Each scene shows the same named points in several views. A view is turned or mirrored, and shifted as a whole, has a little noise and may leave points out.

Scene 1
View 1
j734: .18 .12 -.05 .07 .26 .01 .18 -.12 .02 .14 -.22 -.04 .03 .06 .17 .10 -.16
 .05 -.16 .25
j968: .35 -.22 -.04 .20 .78 .09 -.13 .02 -.06 .26 -.43 -.02 -.23 .15 .02 -.07
 -.16 -.10 -.12 -.11
j320: .21 .03 -.13 .20 .42 .02 -.05 -.03 .00 .21 -.35 -.10 -.06 .06 .16 -.03
 -.12 .04 -.20 .15
j939: .23 .15 .12 -.11 .27 .09 .09 -.08 .14 .21 -.18 .05 -.21 -.05 .10 .14 .00
 -.04 -.02 .08
j744: .06 .16 -.29 .16 .16 -.01 .07 -.06 -.15 .17 -.31 -.08 .12 .08 .34 .10
 -.12 .07 -.27 .42
j647: .47 .08 .28 .06 .52 -.01 .04 -.10 .32 .15 -.22 -.01 -.33 -.11 -.15 -.07
 -.04 .00 -.03 -.19
j834: .27 .19 -.02 .02 .19 -.03 .17 -.10 .00 .12 -.22 .06 -.12 -.09 .13 .11
 .01 -.03 -.12 .17
j392: .15 .18 .14 -.09 .31 .14 -.04 -.05 .29 .28 -.17 -.05 -.23 -.02 .10 .07
 -.03 .04 -.02 .06
j388: .26 .08 .06 .07 .38 .02 .13 -.11 .10 .16 -.22 -.01 -.09 .03 .08 .05 -.14
 .01 -.11 .10
j932: .23 .14 -.18 .13 .24 -.02 .03 -.04 -.10 .16 -.34 -.01 -.09 -.04 .22 .04
 .00 -.01 -.21 .22
j48: .38 .02 .00 .11 .39 -.04 .19 -.10 -.04 .10 -.27 .06 -.11 -.01 .04 .05
 -.10 -.06 -.14 .08
j258: .09 .34 .07 -.08 .10 .09 .00 -.09 .28 .23 -.15 -.06 -.17 -.11 .20 .10
 .04 .11 -.08 .20
j290: .31 .18 .02 .20 .32 -.07 .02 -.10 .20 .14 -.26 -.11 -.13 -.10 .05 -.08
 -.06 .09 -.18 .09
j805: .26 .09 .02 .07 .40 .05 -.04 -.03 .12 .22 -.29 -.03 -.21 -.03 .09 .01
 -.03 .00 -.09 .04
j21: .26 .24 .12 .15 .27 -.07 .13 -.17 .30 .12 -.17 -.13 -.04 -.08 .03 -.03
 -.14 .14 -.15 .12
j266: .20 .06 .15 -.19 .24 .08 .44 -.19 .02 .12 -.05 .13 .03 .11 .10 .28 -.19
 -.06 -.02 .21
j180: .44 .22 .20 -.15 .08 -.07 .49 -.21 .05 .01 -.07 .23 -.15 -.19 -.01 .21
 .03 -.11 -.03 .11
j490: .11 .20 -.06 .02 .22 .08 -.08 -.03 .12 .25 -.26 -.07 -.14 -.04 .23 .06
 .00 .05 -.14 .21
View 2
j290: -.03 .25 .03 -.03 .30 -.10 .06 .16 .13 .01 -.27 .05 .06 -.04 .31 -.10
 -.15 -.06 .09 .25
j744: .07 -.12 .36 .24 .40 -.04 -.08 .05 .09 -.13 -.07 -.04 .17 .09 .49 -.10
 -.12 .20 .01 -.08
j834: -.03 .02 .11 -.09 .32 -.14 -.03 .17 .17 -.06 -.30 .09 .19 .14 .28 .00
 -.19 -.01 -.14 .06
j939: -.13 .08 -.01 -.23 .19 -.06 .04 .15 .10 -.01 -.29 .08 .15 .13 .18 .04
 -.14 -.13 -.10 -.05
j734: .00 .03 .17 .04 .32 -.04 -.05 .14 .21 -.10 -.08 .02 .08 .08 .31 -.05
 -.06 .03 -.09 .00
j968: -.05 .28 -.06 .00 .25 -.41 .31 .05 .25 -.02 -.43 -.07 -.10 -.14 .22 -.25
 .23 -.04 .18 -.22
j932: .03 -.01 .19 .07 .36 -.20 .01 .10 .11 -.06 -.32 .03 .18 .06 .40 -.10
 -.15 .09 .01 -.01
j21: -.04 .26 .03 -.07 .28 .05 -.02 .21 .15 .00 -.11 .06 .04 .00 .27 -.04
 -.17 -.10 .00 .30
j258: -.12 .04 .07 -.15 .21 .10 -.05 .15 -.03 .04 -.18 .08 .22 .13 .29 .05
 -.31 -.08 -.03 .09
j388: -.07 .20 .01 -.08 .24 -.07 .07 .16 .19 -.04 -.16 .02 .01 .02 .22 -.06
 -.02 -.09 -.02 .03
j392: -.17 .14 -.05 -.22 .14 .03 .10 .11 -.01 .08 -.22 .03 .10 .07 .20 .00
 -.16 -.16 .05 -.05
j320: .00 .12 .11 .10 .31 -.17 .10 .09 .12 -.04 -.24 -.03 .03 -.04 .35 -.17
 -.02 .04 .13 -.03
j266: -.09 .00 .10 -.19 .24 .01 -.10 .20 .35 -.15 .00 .08 .08 .23 .11 .10 .01
 -.10 -.37 -.14
View 3
j647: -.11 -.01 -.30 -.21 .00 -.06 -.20 -.10 -.01 .22 -.08 -.20 .01 -.05 .08
 .05 -.32 -.09 -.27 .17
j968: -.21 .11 -.74 .13 -.01 .23 -.20 -.20 .05 .13 -.24 -.11 .02 -.07 .20 -.05
 -.04 .10 -.02 .13
j320: -.07 .03 -.37 .18 .09 .06 -.14 -.18 -.08 .07 -.03 -.06 .14 .02 .15 -.14
 .13 .18 .02 -.07
j290: .03 -.06 -.21 -.03 .05 -.08 -.17 -.18 -.12 .16 .04 -.10 .13 .07 .10 -.05
 -.02 .12 -.12 -.07
j48: -.20 .02 -.34 .11 -.02 .01 -.01 -.18 -.06 .03 .06 -.12 .04 .20 .09 -.09
 .01 .04 -.16 .08
j744: -.05 .01 -.15 .39 .13 .03 -.01 -.17 -.17 -.11 .16 -.01 .23 .18 .09 -.27
 .40 .25 .10 -.21
j939: -.17 .06 -.09 .07 .11 -.01 -.07 .00 -.07 -.08 .09 -.18 .12 -.05 .01 -.08
 -.04 -.11 -.19 .08
j734: -.13 .05 -.12 .22 .13 -.03 .01 -.10 -.09 .00 .12 -.07 .12 .18 .05 -.23
 .10 .13 -.02 -.05
j834: -.13 -.02 -.11 .11 .02 -.05 -.01 -.12 -.14 -.09 .17 -.13 .13 .15 .04
 -.07 .11 -.02 -.20 -.01
j266: -.38 .16 .02 .25 .17 -.05 .17 .05 -.01 -.09 .19 -.15 .01 .25 -.05 -.29
 -.08 -.05 -.13 .15
j490: -.02 .02 -.10 .14 .15 .00 -.16 -.07 -.14 -.09 .07 -.10 .23 -.10 .08 -.10
 .17 .05 -.04 -.11
j932: -.06 -.02 -.19 .23 .05 .03 -.07 -.17 -.15 -.10 .12 -.08 .19 .10 .10 -.12
 .28 .11 -.05 -.12
j180: -.27 -.02 .07 .01 -.06 -.16 .16 -.07 -.11 -.11 .31 -.22 .01 .35 -.04
 -.07 -.08 -.20 -.41 .16
j21: .00 -.04 -.03 -.04 .13 -.17 -.12 -.11 -.11 .21 .09 -.10 .10 .11 .05 -.14
 -.12 .13 -.09 -.07
j805: -.08 .02 -.28 .05 .07 .04 -.17 -.11 -.07 .03 -.02 -.13 .13 -.07 .10 -.05
 .01 .01 -.11 .02
j392: -.09 .06 -.07 .03 .20 -.02 -.18 .03 -.06 -.01 .01 -.16 .16 -.19 .03 -.08
 -.09 -.07 -.12 .02
View 4
j48: .09 .06 .00 -.27 .06 .06 -.14 .10 -.16 -.10 .30 -.14 .00 .23 -.17 .07
 -.19 .05 .01 -.29
j647: .08 .25 -.05 -.16 -.20 .04 -.06 .15 -.04 .23 .16 -.21 .03 .28 -.11 .37
 .07 -.14 .04 -.33
j932: .18 .05 -.03 -.23 .09 .03 -.20 .01 -.26 -.12 .25 .00 .00 -.01 -.13 -.04
 -.27 .16 .02 -.04
j290: .17 .10 -.12 -.14 -.05 -.04 -.14 .02 -.24 -.02 .15 -.07 -.02 .10 -.03
 .13 -.08 -.10 .13 -.13
j392: .10 .12 .05 -.11 -.20 .02 -.03 .20 -.26 .16 .29 -.14 .24 .09 -.24 .25
 .02 .06 -.01 .08
j21: .12 .05 -.07 -.11 -.08 -.13 -.04 .04 -.36 -.06 .23 -.16 .04 .13 -.02 .13
 .02 -.16 .18 -.12
j968: .15 .16 -.15 -.23 .07 .36 -.35 .28 .07 .04 .09 .02 .01 .39 -.39 .25 -.26
 -.04 .03 -.11
j266: -.05 -.08 .22 -.23 .02 -.07 .06 .22 -.40 -.18 .59 -.33 .24 .28 -.28 .01
 -.06 .12 .00 -.17
j180: -.02 .06 .24 -.29 -.05 -.20 .12 .01 -.30 -.04 .56 -.39 .08 .12 -.04 .05
 -.01 .19 -.10 -.50
j734: .12 -.06 .00 -.18 .09 -.02 -.13 .08 -.38 -.24 .34 -.09 .07 .12 -.17 -.06
 -.19 .03 .11 -.02
j258: .13 .07 .05 -.11 -.15 -.16 .00 .02 -.40 .04 .33 -.14 .17 -.09 -.05 .08
 .00 .11 .03 .05
j490: .18 .06 -.02 -.14 -.07 -.01 -.13 .06 -.32 .00 .25 -.01 .12 -.06 -.15 .05
 -.13 .13 .02 .14
j388: .10 .06 -.01 -.17 -.04 .03 -.10 .16 -.26 -.05 .28 -.14 .10 .22 -.19 .14
 -.07 -.06 .10 -.09
j805: .14 .14 -.04 -.17 -.06 .08 -.15 .12 -.17 .06 .21 -.06 .07 .11 -.18 .17
 -.12 .04 .01 -.05
j320: .19 .05 -.12 -.18 .07 .12 -.26 .11 -.20 -.10 .17 .03 .02 .13 -.20 .06
 -.23 .00 .10 .02

Which points are out of place in each view (at most two, in the order of its rows)? Write none if all are in place.
view 1 => j388, j258
view 2 => none
view 3 => j932
view 4 => j392, j734
